A landscape with many valleys, sampled at points; each row gives a point and its height.
From any point a ball rolls to the lowest of the 2 points nearest to it. It stops when none of these is lower. Distance is the straight distance between rows; heights are no part of it.
J_960 height 7.74: [-2.29  0.67 -2.09  2.68 -3.50 -2.42  0.16  1.85  2.61  1.16  1.94 -6.05
  0.07  1.81 -2.75  5.53 -3.69  0.97 -3.40 -0.63  0.85  1.48 -2.75  0.97
 -4.01]
J_279 height 3.24: [ 1.85 -5.56 -3.98 -1.74 -4.05  2.49 -1.91  0.20  1.26  0.80  0.14 -5.49
 -1.26 -1.34  2.30 -1.49  5.05 -1.27  3.35  0.64  1.71  0.60  2.39 -0.68
 -0.79]
J_497 height 1.67: [-2.45  0.24 -3.69 -4.36 -2.75  3.46 -1.27  1.16 -0.42 -2.21  0.35 -2.87
 -0.24 -2.44 -0.91 -0.10 -1.35  2.23  2.48 -4.45 -1.26  0.54 -0.83  1.52
 -0.43]
J_502 height 6.21: [-5.60  2.88  1.57  0.68 -2.24  3.98  0.75 -0.25 -3.22  1.24  0.07  0.89
  2.41 -0.02  0.87  0.05  3.31 -2.09 -2.55  0.17 -2.51  2.83  2.19  0.33
 -6.39]
J_193 height 4.02: [-3.55 -0.54 -0.99  0.74  0.82  0.90  2.34 -3.83 -1.30  2.05 -2.01  1.74
  1.93 -0.56 -0.06 -0.02  3.19 -5.27  1.81  0.25  4.16 -2.18 -7.38  1.33
 -1.24]
J_634 height 5.03: [ 1.95 -2.26 -2.25 -2.96 -1.00  2.38 -0.91 -2.78 -3.55 -0.56  0.38  1.35
  5.92 -1.40 -0.47 -0.14 -0.30 -1.29 -3.01  0.90  2.57 -0.98 -5.38  7.30
  0.60]
J_716 height 6.17: [ 1.88 -6.02  0.45 -0.52  0.50 -0.53 -3.13  2.09  4.08  0.97 -1.60  0.26
 -3.75 -2.67  1.22 -1.23  1.13  6.70  3.77  1.88 -0.20 -1.81  3.33  0.10
 -0.71]
J_36 height 7.36: [ 1.33  0.61  1.31 -0.58  2.10  1.39 -2.56  3.86 -1.15 -0.92  0.88  0.00
 -0.34 -0.08 -3.47  3.91 -6.04  2.14 -2.76  2.48 -0.10 -1.77 -1.24 -0.11
 -5.00]
J_126 height 5.77: [ 1.01  2.75  2.10 -1.04 -5.14  2.92 -0.08 -1.68 -2.64  0.38 -0.48  2.28
  1.16 -0.85  3.45 -0.21  5.04 -2.81 -2.93  1.06 -3.29  1.02  5.31 -0.28
 -4.47]
J_455 height 4.70: [ 1.64  4.03  1.84  4.18  5.99 -3.59  0.12 -0.78 -2.07  0.09  0.91  0.28
 -1.23  4.07  0.26  0.14 -4.18 -0.06  3.83 -2.01  2.37 -2.59 -0.82 -2.32
 -0.45]
J_200 height 7.82: [ 4.69 -0.67 -2.69 -1.81  1.18 -2.97 -0.99  1.07 -0.06 -0.03  0.17 -2.71
  1.81  0.58  4.19  1.64  4.62 -2.14  0.39 -2.13  0.47  4.47 -0.61 -4.91
  0.12]
J_544 height 9.22: [-4.04 -4.22  0.80 -3.17  0.76  4.06  4.03 -1.58 -1.15 -0.09  1.08 -2.14
  0.28  3.32 -2.60  0.05 -1.15 -1.22 -0.26 -4.09  1.38 -0.52 -0.77  2.27
 -4.75]
J_114 height 5.40: [-0.35  3.31 -0.47  0.92  2.98  1.86  1.78 -2.36 -0.05  0.05  0.37 -2.00
  1.19  2.41 -0.88 -0.94 -0.79  3.02  1.00 -1.73  4.07 -3.56  4.23 -1.83
 -0.92]
J_904 height 6.14: [ 0.24 -1.03  0.55 -3.16 -2.81 -2.17 -4.67 -2.12 -0.61 -0.12 -0.16  0.08
  1.22 -0.16  3.70 -2.90  1.18  5.14  4.34 -1.59 -3.32  2.26  1.42  0.00
  2.09]
J_726 height 5.62: [ 3.46 -5.81  1.94  1.78  2.49  1.46  3.36 -3.25 -0.44  2.29 -1.85  1.40
  2.94  5.00  2.90  0.82  1.00 -2.60  0.61 -0.74 -2.74  3.15 -1.48  4.07
  1.67]
J_675 height 8.61: [ 1.38 -3.46 -0.28 -0.84 -4.79 -2.90  1.64 -1.37  0.10 -1.33  3.21 -4.57
  0.60  3.76 -4.23  0.85 -0.62  0.56 -3.77 -2.13  0.50  4.45 -0.81  3.60
  0.38]
J_248 height 7.61: [ 6.07  0.50 -3.19  1.16  5.33 -1.95 -0.65  3.22  1.66  1.49  2.23 -4.11
  1.26  2.99  0.20  2.55 -0.59 -2.74 -1.06  1.98  4.90 -0.68  0.30 -4.44
  1.16]
J_710 height 4.78: [ 0.07  2.70 -4.98  2.43 -3.72 -2.10 -3.39  1.65  0.07  2.91 -1.01 -3.24
  4.57  0.97 -0.92  1.50  3.73  0.66  0.39  1.91  3.95 -2.70 -2.84  0.53
  0.22]
J_514 height 5.55: [ 2.34  1.69  0.91 -1.17  3.69 -5.35 -6.39  3.02 -0.03 -0.08  1.45  1.86
 -2.19 -0.53  1.82 -3.49 -1.11  5.87  5.15  0.92 -2.60 -1.25  4.15 -1.24
 -0.91]
J_946 height 5.19: [-0.29 -3.03 -2.34 -1.79  4.74  0.19 -3.25  0.86 -2.13 -0.01 -0.08  0.25
  6.03 -0.09 -2.45 -1.31 -1.69  1.58 -0.17  0.27  0.21 -1.32 -5.10  5.62
  3.00]
J_124 height 7.39: [ 1.13 -0.77 -0.17 -1.89 -2.11  0.83  3.24 -1.64 -0.22 -3.68  0.79  2.14
 -5.78 -4.60  0.83 -1.25  0.19 -3.30  0.06  1.87  0.40 -1.33 -2.78 -4.32
  2.74]
J_159 height 8.22: [-5.96 -1.16  0.94 -0.40 -4.12  0.90  1.96 -0.66  1.82  1.96  0.70 -3.92
 -1.31 -0.48  1.46  2.99  1.54 -3.68 -3.59  1.76  3.63 -1.56  1.35 -4.79
 -4.25]
J_355 height 5.44: [ 5.05  0.86 -0.51 -2.29  3.66 -2.17  0.11  1.93  0.87 -1.82  0.21  2.17
  2.76  0.68  0.96 -3.99  0.36 -0.86  1.43  0.52  2.32 -1.70  0.47 -1.48
  3.78]
J_22 height 4.12: [ 7.04  2.60 -1.81  0.12  2.03 -3.26 -0.56 -0.01  0.68 -0.88 -1.62 -1.35
 -2.14  5.85  2.18 -3.75  0.13 -2.64  1.79 -1.91  1.14 -3.72 -3.55  2.05
 -0.29]
J_586 height 7.17: [ 1.45 -3.98  2.48  0.17  2.78 -2.56  1.09  0.07 -0.06 -0.90  2.58  4.27
 -2.12 -1.59 -1.31  3.82 -4.01  2.06 -4.22  2.20  0.82  1.97 -0.31 -2.30
  1.29]
J_683 height 5.74: [-7.54  0.46 -0.30  6.24 -2.46 -0.08 -1.58  2.39 -0.20  0.73 -3.48  0.70
 -0.45  0.42 -1.07  0.38 -2.44 -0.34  3.80  4.20 -2.62  0.92  0.22  0.13
  0.59]
J_164 height 8.00: [-5.30  0.94  0.70  1.02 -2.32  1.04 -1.08  1.28  2.62  2.80 -0.68 -4.42
  0.61  0.02  0.85  3.76 -2.03  0.65 -3.71  2.22  0.56  0.10  1.88 -2.27
 -4.46]
J_699 height 6.82: [-0.49 -6.50 -0.12 -1.22  3.24  3.91  3.06 -2.37  3.67  1.38  0.86  2.86
 -2.99 -2.50  2.57  1.41  0.58 -0.70 -0.86 -0.25 -0.98  2.89 -3.48  0.53
  2.45]
J_787 height 0.86: [ 2.30 -2.15  0.14 -5.03  2.89 -1.91  0.27  4.63 -2.38 -3.43  3.99 -3.06
  2.09  3.11 -3.61 -2.50 -5.37  0.64  1.53 -1.69  2.19 -0.51  2.36  1.34
 -1.53]
J_157 height 3.57: [-3.07  3.57  0.32  1.44 -4.83  0.78  3.77 -5.17 -4.15 -1.85 -0.80  0.27
  3.39 -0.65 -3.10  3.92 -0.31  0.30 -5.23  1.07  2.72  0.85 -0.05  1.91
  2.84]
J_521 height 6.58: [ 0.22 -4.75  3.28 -1.04  3.28 -0.66  2.18 -4.28  2.32  2.21 -0.71  6.42
 -2.18  0.03  3.22  0.53  1.27 -3.63  0.11 -0.32 -0.01  0.46 -4.35  1.56
 -1.44]
J_202 height 4.06: [-2.47  4.69  0.97  3.22 -2.38 -2.54  0.62 -0.38 -2.02  0.70 -0.37  2.03
  4.72  1.19  1.70  3.26  0.47 -2.39 -0.96 -0.37 -1.16  3.09 -2.51 -0.84
 -0.47]
J_73 height 5.09: [-3.54  2.29 -0.31  1.36  4.00 -1.10  3.81 -1.05 -0.14 -0.20  0.84 -0.41
  0.15  3.07  0.06  1.69 -2.55  1.74  1.12 -5.02  3.35 -0.79 -0.08 -4.36
 -0.39]
J_908 height 5.48: [-7.55  0.38  4.07  5.01 -1.00  1.53 -1.14 -0.84  1.25  3.51 -3.34  1.14
  1.72  0.11 -1.33  0.92 -2.23  2.41  0.36  1.98 -3.77  0.24  2.27  4.67
 -0.88]
J_488 height 5.69: [-3.79  2.06  0.87 -1.66 -6.73 -3.34  1.23 -0.41 -1.43 -1.79  0.02 -1.60
  0.43  3.42 -2.56 -2.38  1.48 -2.39  3.51 -2.73  2.34 -1.38 -2.25 -1.60
 -3.31]
J_449 height 4.75: [-0.84 -0.51  2.13 -1.72 -7.31 -2.73 -1.44 -2.92 -1.27  0.16 -1.23  4.79
  1.21  1.42  1.21 -0.60  3.60 -2.42 -0.21 -0.12  0.40  1.52 -1.01 -3.00
 -0.55]
J_555 height 7.53: [-1.15  1.74 -0.63 -1.67 -0.68 -1.80  0.88  4.36 -1.17 -0.92  2.19 -2.46
  0.96 -1.35 -4.37  3.86 -3.94 -1.84 -3.41  0.44  0.97  1.00 -2.75  0.12
 -3.05]
J_560 height 3.08: [-9.18  3.05  1.81  3.47 -0.25  2.88  2.69 -0.89 -0.03  0.17 -1.30  2.49
 -0.56 -3.18 -2.32  0.07 -1.71 -0.83 -2.11  1.56 -0.44  0.45 -2.67 -0.06
  3.05]
J_373 height 8.80: [-2.33 -2.81  0.54 -2.65 -5.50  1.95  4.75 -2.98 -0.05 -1.55  1.30 -6.55
 -0.75  0.18 -4.03  2.31 -0.66  1.71 -4.72 -0.97  2.69  2.34  1.19  2.75
 -0.80]
J_959 height 3.55: [ 4.57 -5.16 -4.87 -2.76 -0.54  1.29 -2.41  0.97  1.27  0.26  1.11 -5.92
 -2.59 -0.01  0.51 -0.10  2.48 -0.78  2.92 -2.08 -0.37  1.62 -3.87  2.51
 -1.00]
J_829 height 6.37: [ 0.61 -6.74  0.05 -1.09 -1.05  0.41 -3.37  2.73  3.19  2.12 -1.32 -0.48
 -2.16  2.57  5.28  0.55  3.04  2.93  2.96  0.53 -0.79  0.99  3.95 -3.61
 -2.02]
J_785 height 7.37: [ 2.72  0.24  1.21  0.46  3.18 -2.07 -0.37  2.42  1.68  2.64  1.41  1.23
 -0.87 -2.91 -2.08  2.17 -1.20  0.77 -3.79  3.81  0.51  0.68  4.00 -3.21
  0.63]
J_46 height 3.54: [-5.72  2.66 -0.28  0.65  1.31  3.02  0.68 -0.46  0.27  1.96 -1.95  4.58
  1.24 -5.18 -2.23 -0.16  0.43 -2.16  0.60  1.85  1.00 -1.36 -5.20  1.61
 -1.58]
J_588 height 7.40: [-1.78 -2.43  0.42 -0.71 -0.38 -2.93 -2.68 -0.52  2.28  1.14  0.93  2.46
 -0.44 -3.97  0.01  3.43 -3.93  5.44 -4.28  3.25  3.43 -0.61 -2.15 -1.70
  0.85]
J_394 height 6.16: [-3.18  4.96 -1.39 -1.12 -5.86 -0.46  2.42 -2.71 -4.87 -1.78  0.57  0.12
  0.49 -0.76 -0.97 -3.39  4.77 -3.73  3.29 -3.40  1.60 -0.71 -0.92 -3.47
 -2.46]
J_331 height 2.26: [-3.47  1.20 -2.39 -2.54 -5.85  6.80  1.17 -0.69 -2.31 -0.40 -0.58 -3.24
  0.35 -3.88 -1.20 -0.20  1.32 -0.20 -1.80 -2.28 -2.31  1.22  1.56  4.07
 -1.77]
J_243 height 5.02: [ 1.58  1.67 -0.09  3.50  2.83 -0.94 -0.21 -4.83  3.40  2.91 -2.07  2.77
 -1.31 -0.04  5.31  1.35  1.67  0.70 -0.46 -1.50 -2.63 -0.68 -4.86 -1.49
  4.13]
J_539 height 3.90: [-2.00 -1.31 -1.05  3.91  1.16  4.06 -1.21  1.45 -0.89  0.07 -2.27 -0.01
 -1.49  0.41  2.29 -4.01  3.96 -1.73  3.63  0.82 -2.88 -1.63  5.67 -3.55
 -0.97]
J_187 height 2.92: [-4.59  1.74 -0.70 -0.69 -5.22  3.68  3.21 -1.51 -3.19 -0.59 -0.82 -2.66
  2.66 -4.44 -2.23  3.30  0.49 -2.08 -6.04  1.72  0.36  1.70 -1.17  3.86
 -1.01]
J_540 height 9.03: [-3.08 -2.30  0.14 -0.15 -3.89  2.51  2.49  0.45  1.42 -1.01  3.07 -6.34
 -1.43  3.15 -4.91  0.07 -0.18 -1.34 -2.32 -3.13  0.55 -0.91  2.64  2.21
 -5.66]
J_95 height 7.10: [ 2.57 -4.41 -0.11 -3.24  1.75  3.89  2.45  0.87  0.28 -3.94  1.17 -0.66
 -0.18 -1.29 -2.08 -0.33 -2.37 -1.70 -2.06  0.18  0.35  0.76  1.77  1.32
  4.96]
J_679 height 4.71: [ 4.46  4.68 -0.87  1.64  6.68  0.02  0.53 -3.93  3.01  0.86 -2.37  2.39
 -3.03  1.87  4.89 -2.87  0.30  0.73  0.84 -2.86  0.26 -1.31 -2.73 -0.58
  3.72]
J_415 height 5.84: [ 1.72 -2.72  3.05  1.35  0.57 -2.27  0.72 -4.18 -0.38  0.40 -1.56  4.60
  2.29  5.78  1.18 -3.53  0.85 -1.46  0.45 -0.84 -2.26  2.78  0.20  0.14
  0.56]
J_49 height 7.51: [ 7.24 -0.01 -0.83  1.96  4.33 -2.12 -0.80  4.39  3.39  0.15  2.15 -1.33
 -1.56  1.32 -0.98  0.07 -3.67 -1.93 -0.55  4.69  2.16 -0.59  3.66 -3.26
  2.84]
J_873 height 1.72: [ 4.66  3.96  2.72 -1.82  1.21 -3.06 -2.27  4.15 -0.51 -3.45  3.20  3.89
  2.16  0.11 -2.41 -3.52 -1.70 -2.69  0.47  3.13 -1.74 -3.62  6.48  0.06
  0.84]
J_762 height 5.33: [ 4.44  4.23 -0.79  0.24  3.94 -3.29 -5.27  5.52  1.57  1.70  0.86  3.98
 -0.97 -4.34  1.99 -0.46 -0.65  3.86  2.42  2.39 -3.04 -0.46 -0.08 -1.24
 -0.23]
J_253 height 5.87: [-0.33 -0.12  3.12  0.69 -1.66 -5.57 -2.99 -0.42  0.48  0.46  0.12  2.36
 -1.45 -2.03  1.38 -3.20  2.24  6.43  2.44 -0.11 -1.11  0.65  4.99 -2.76
  1.16]
J_632 height 7.38: [ 3.10  1.90  0.66  0.09  3.96 -0.34 -1.89  0.77  2.12 -0.86 -0.81  0.60
 -2.67 -1.96  2.84 -2.98 -2.91  1.94  1.13 -0.08 -5.08  0.16  0.91  1.11
  6.13]
J_627 height 4.29: [-5.11  1.65  1.36  2.51  1.88  6.59  3.08 -1.73  0.50  1.42 -2.05  1.08
 -1.59  0.41  0.25 -1.29  1.70 -1.94  1.47 -2.18 -1.55 -2.40  3.24 -0.99
 -1.15]
J_813 height 6.10: [ 1.48 -3.26 -0.26 -2.50 -1.41 -0.43 -4.32  1.63 -1.55 -0.42 -1.17  2.68
  0.08 -0.02  5.29 -3.49  5.56 -0.30  4.66 -1.36 -5.46  2.93 -0.50 -0.30
 -1.52]
J_851 height 7.68: [-3.11  2.11  2.06  1.65 -2.37 -4.59 -0.30 -3.28 -0.45  1.68 -1.57  2.46
  0.72 -2.39 -1.28  2.43 -3.62  3.89 -2.08  2.59  1.36 -0.40 -0.62  1.67
  0.38]
J_322 height 5.15: [ 1.30  2.15 -2.65  1.21  3.52 -1.88 -6.35  2.18 -0.03  1.38 -0.59 -0.42
  1.24 -3.90  2.66 -0.47 -0.14  4.31  2.10  2.32  1.52 -1.15 -4.14 -0.39
  0.36]
J_550 height 5.00: [ 0.56  0.43 -4.75  3.64  2.49 -0.11 -5.39  2.09  0.80  2.84 -3.34 -2.72
  2.94  0.43  2.47 -1.10  2.76  2.50  3.15  1.57  2.21 -2.41 -0.26 -0.32
  2.77]
J_505 height 4.23: [-0.47  3.28 -0.46  0.85 -4.33  0.56  2.56 -5.69 -0.45  1.80 -1.97 -0.45
  1.92  0.43 -1.55  3.01 -1.30 -0.92 -2.82 -2.71  3.17 -1.62 -3.23  3.98
  0.23]
J_910 height 7.11: [ 0.98  1.38  3.20 -0.56  1.50  2.64  0.06  0.47  1.34 -1.23  1.34  3.28
 -3.40 -1.34 -2.88  0.84 -3.74  4.82 -2.49  1.20  1.96 -4.57  0.97  0.27
 -6.10]
J_662 height 5.94: [-1.96  1.08 -0.18  4.94  0.10 -0.99 -3.76  4.40 -1.27  0.57 -0.15 -0.02
 -3.39 -3.19 -1.81  0.35 -2.67  1.77  1.17  4.87 -4.18 -0.55  1.14  0.76
  2.54]
J_191 height 3.56: [-6.59  4.14  2.15  4.29 -0.80  0.47  1.16  1.49 -4.27 -0.33 -1.06  2.82
  2.34 -3.38 -0.88  3.32 -2.86 -0.97 -3.23  2.34 -2.12  2.47  0.21 -1.33
 -0.15]
J_65 height 5.13: [-7.29 -0.46  5.67  2.66  0.05  5.26  2.24 -4.10  0.74  0.13 -3.90 -0.45
 -0.08  0.45 -1.92  1.61 -3.14  1.95 -2.82 -0.01 -1.68 -1.47  1.89  3.50
 -1.38]
J_111 height 7.71: [ 4.86  2.35 -4.53 -0.67  3.28 -1.10 -2.10  4.66  2.12  1.01  3.80 -3.74
  4.41  0.07  1.55  0.79  4.29 -2.29 -1.85 -0.87  2.48  1.39 -0.22 -3.83
  2.23]
J_152 height 7.45: [ 4.57  3.04  2.66 -0.28  6.90  1.42  0.95  4.92  0.94 -1.39  1.15  3.79
 -4.33 -2.17  1.57 -3.05 -3.30 -0.74  0.41  0.33 -6.74  0.57 -0.51  2.93
  1.59]
J_417 height 5.47: [-1.20 -2.15 -0.40  1.45  6.10  1.59 -0.93  3.11 -1.39  0.42  0.16  2.43
  2.38  1.06 -0.08 -0.60  0.45  0.23 -0.23  0.57 -1.47  2.41  1.51  0.52
 -0.71]
J_877 height 4.72: [-4.91  1.76  2.57  1.61  0.52  5.59  2.58 -1.29  0.29 -0.21 -1.09 -1.06
 -1.19 -0.71  0.03  1.45 -3.11  3.64 -1.91 -1.54 -3.56 -2.94  5.03 -0.83
 -3.04]
J_255 height 8.09: [-1.54 -1.04 -0.43 -0.79 -1.05  0.33  3.02  2.90 -0.80  0.09  1.37  0.06
 -1.35 -0.59  1.48  3.30  0.15 -4.36 -1.33 -1.04 -3.72  6.49 -2.11 -3.06
 -1.00]
J_587 height 5.31: [ 1.36 -2.85  1.17 -2.44  5.33 -0.52 -0.81  0.03 -1.71 -1.89  0.18  2.60
  3.65  1.57 -0.88 -3.52 -0.01  2.49 -0.15  0.47  1.55 -1.86  0.54  2.26
  2.28]
J_626 height 7.60: [-0.68  1.80  0.91  0.00 -4.77  0.91  3.92 -2.05  0.02 -3.00 -1.18 -1.67
 -5.50 -0.42 -0.67 -2.01 -1.37  0.56  0.93 -0.31  0.52 -0.80  1.35 -5.95
  3.32]
J_809 height 7.29: [ 2.55  3.88 -1.24 -2.69  6.07  3.06 -0.36  3.19  3.48 -3.27  1.91 -0.42
 -0.07 -5.63  2.71 -1.99 -0.50  0.34  0.35 -0.24 -2.74  0.57  2.70 -0.44
  6.23]
J_800 height 4.46: [-2.23  3.44 -1.77  4.96 -0.92 -3.77 -1.79  1.22 -2.22  2.76 -0.53 -1.62
  4.81  2.91 -1.57  1.68  0.72 -0.89  0.42  0.66  2.40  1.44  1.13  0.19
 -1.02]
J_169 height 7.21: [ 2.11  1.21  0.75 -3.17  2.77  3.36  2.70  0.07  1.22 -2.63  2.09  2.76
 -0.79 -5.03  0.30 -2.43  0.32 -3.59 -0.72  0.61 -2.27 -0.05  0.97 -1.96
  5.25]
J_391 height 5.29: [ 3.60 -2.39 -1.58  0.80  4.28  0.56 -0.59 -2.86  3.84  2.95 -1.94 -1.79
 -0.85  1.91  4.39  2.32 -0.71  1.04  0.39 -1.28 -0.94  0.21 -7.43  2.73
  4.17]
J_914 height 6.73: [ 1.58 -0.09  3.49 -0.09 -0.76 -1.40 -0.65 -0.14  1.19 -0.75  1.61  3.89
 -6.95  0.90 -1.08 -1.79 -1.12  3.80  1.34  0.45  1.46 -6.04  1.03 -0.93
 -1.96]
J_146 height 6.20: [-1.45 -4.17  5.55 -0.87 -0.47  0.04  3.65 -5.63  2.20  2.04 -1.52  4.94
 -1.90  3.24  2.37 -2.23  3.68 -0.43  1.61 -2.21 -2.31 -0.06  1.44  2.75
 -1.03]
J_495 height 5.28: [ 0.72  0.25  3.90 -1.74 -4.94 -0.09 -1.63 -2.60 -1.12  1.17  0.21  6.21
  1.46 -4.08  0.67 -1.75  7.55 -0.71 -0.99  1.36 -0.82  3.32  2.31 -1.37
 -1.65]
J_318 height 6.98: [ 2.54 -5.31  0.48 -2.09  4.01  3.01  1.39  0.72  2.86 -0.66  1.34  0.67
 -4.92 -2.58 -0.76  1.79 -3.42  2.14 -3.67  0.98 -1.09  1.05 -0.19 -1.79
  5.17]
J_895 height 4.40: [ 4.08  3.37 -0.64  3.92  5.93 -1.13  2.76 -1.12  1.39  0.14 -1.51 -1.08
 -2.11  5.21  2.50 -0.52 -0.85 -0.85  4.75 -2.65  0.47 -4.01 -1.90  0.89
  0.13]
J_310 height 8.24: [-0.71 -1.31  1.31 -1.22 -0.26 -2.05  2.27 -0.32 -1.99 -1.21  0.08  6.13
 -1.11 -1.19  1.29  1.08 -0.33 -4.28 -1.99  0.67 -1.19  6.13 -5.36 -3.53
  0.97]
J_74 height 5.45: [ 5.04 -2.99  0.08  0.51  6.33  1.76  1.48 -2.78  1.88  0.43 -1.60  0.61
  1.87  2.98  0.20  1.78 -1.64 -1.00 -1.83 -0.65 -0.68 -1.55 -3.23  4.20
  3.86]
J_601 height 3.58: [-0.46 -1.92 -4.44 -0.91  0.21  0.90 -2.50  2.13  0.28 -0.02 -0.72 -0.84
 -2.92 -2.04  3.54 -2.74  5.14 -2.02  4.82  0.13  0.87 -0.07  1.45 -4.19
  1.54]
J_132 height 1.29: [ 3.97  1.50  0.55 -0.69 -0.29 -1.80 -1.30  4.19 -1.28 -3.02  2.54 -2.73
  1.60  1.84 -3.04 -0.75 -3.03 -1.56  0.26  0.93  0.71 -2.16  5.27  1.56
  0.47]
J_972 height 8.01: [ 1.74  5.00  3.54  4.13 -0.36 -4.87  0.06 -4.52 -3.49  0.89 -1.02  3.75
  3.87  2.30 -2.61  2.37 -3.47  0.99 -0.79  2.91  2.51 -1.31  1.50  1.05
 -0.13]
J_161 height 5.68: [ 2.78  3.65 -3.00  1.67  0.68  0.02  2.09  0.12  0.40  1.01  0.91 -7.71
 -0.21  3.34 -2.13 -0.95 -1.14  1.47  3.43 -4.98  3.25 -6.88  4.12  1.01
  0.20]
J_11 height 3.80: [ 7.63 -1.14 -2.74 -0.82 -0.68 -1.31 -2.62  2.99  2.47 -0.03 -0.01 -5.00
 -2.71  3.48 -1.16 -0.21  1.19 -1.32  2.63 -1.85 -0.32 -2.78 -3.92  3.96
 -2.77]
J_388 height 5.88: [-0.66 -3.09  1.08 -5.36 -0.84 -0.58 -0.75  2.28 -0.33  0.46  0.05  4.74
 -1.51 -3.89  0.62 -4.22  4.48  3.46  2.89 -0.25 -3.44  1.59  1.14 -2.51
 -2.20]
J_105 height 7.95: [ 2.85  0.32 -1.64 -0.28 -3.29 -2.77 -0.50  2.29 -0.82  0.90  1.31 -0.75
  1.25  1.61  3.20  3.46  2.04 -4.83 -0.71 -0.08 -3.26  6.44  0.69 -4.29
  1.21]
J_470 height 8.27: [ 3.35  3.05  1.87  3.15 -3.36 -2.38  1.99 -3.01 -2.18 -0.79  0.28 -0.44
  2.79  4.13 -4.53  1.74 -1.34 -1.07 -2.58 -0.53  0.60 -0.05  4.99  3.39
  0.27]
J_794 height 5.26: [-2.01 -1.33 -0.45 -3.53 -7.13 -3.67 -0.01 -3.30 -4.02 -1.78 -0.78 -1.46
  2.39  2.74  0.33 -1.62  2.27 -1.33  1.89 -1.43  1.05  1.54 -3.30  0.78
  0.78]
J_290 height 6.64: [-3.57  1.69 -2.31 -1.17 -5.25  1.42  5.02 -3.35 -4.32 -1.73  2.23 -2.84
 -0.28 -1.73 -2.57 -2.20  5.52 -6.63  0.04 -2.30  2.59  1.96  1.50  0.57
 -2.62]
J_966 height 6.08: [-0.08  0.95 -3.10  2.35  2.28  0.60 -2.56  7.22  2.21 -2.55 -0.17 -3.66
 -2.63 -2.76 -0.42 -1.42 -3.15 -1.76  1.60  5.20 -0.96 -1.10  1.21 -0.88
  4.59]
J_476 height 5.65: [-4.54 -3.57  1.56 -1.26  2.65 -0.38 -2.97  1.07 -0.12  1.61 -0.32  4.30
  2.81 -0.86  0.55 -2.07  4.07  3.21  0.94 -1.04 -1.59  2.94 -0.29  0.94
 -1.44]
J_180 height 1.28: [ 0.60 -3.14 -1.58 -6.91  0.21  2.40 -1.68  2.94 -2.01 -3.61  1.36 -3.75
  1.19  0.63 -1.37 -1.01 -1.91  4.45  1.31 -2.95 -1.01  1.15  1.88  2.38
 -0.85]
J_437 height 7.90: [-2.90 -1.57 -0.92  0.27 -8.30  0.04  1.62 -2.30  1.03 -1.52 -1.14 -3.19
 -3.23  0.72 -0.02  0.76  1.77 -3.32  0.00  0.71  3.30 -1.04  1.75 -6.40
 -0.50]
J_837 height 8.46: [ 2.11 -0.23 -0.59  0.19 -4.00 -1.78  2.18  1.07 -2.71 -1.21  0.09 -0.07
  3.93  4.34 -4.17  0.83  0.67 -1.24 -2.82 -0.76  1.23  3.01 -1.10  4.59
 -1.85]
J_430 height 4.74: [ 0.57 -0.39 -2.91 -2.45 -2.16 -0.58 -0.22 -4.05 -0.61 -0.69  0.05 -2.24
  1.80 -1.67 -0.72  3.50  0.03 -0.43 -1.57 -2.45  2.89  0.20 -6.08  4.58
 -1.04]
J_692 height 6.40: [ 1.73  0.09 -0.22  1.45  1.44  0.22 -1.67  0.25  4.63  0.95 -1.50 -0.13
 -7.64 -1.45  0.03 -0.84 -2.57  6.87  2.25  1.34  1.34 -5.50  1.34 -0.07
 -0.05]

For each start below, name the point where the ball stops.
J_634 => J_787
J_74 => J_279
J_904 => J_560
J_683 => J_279
J_164 => J_716
J_114 => J_279
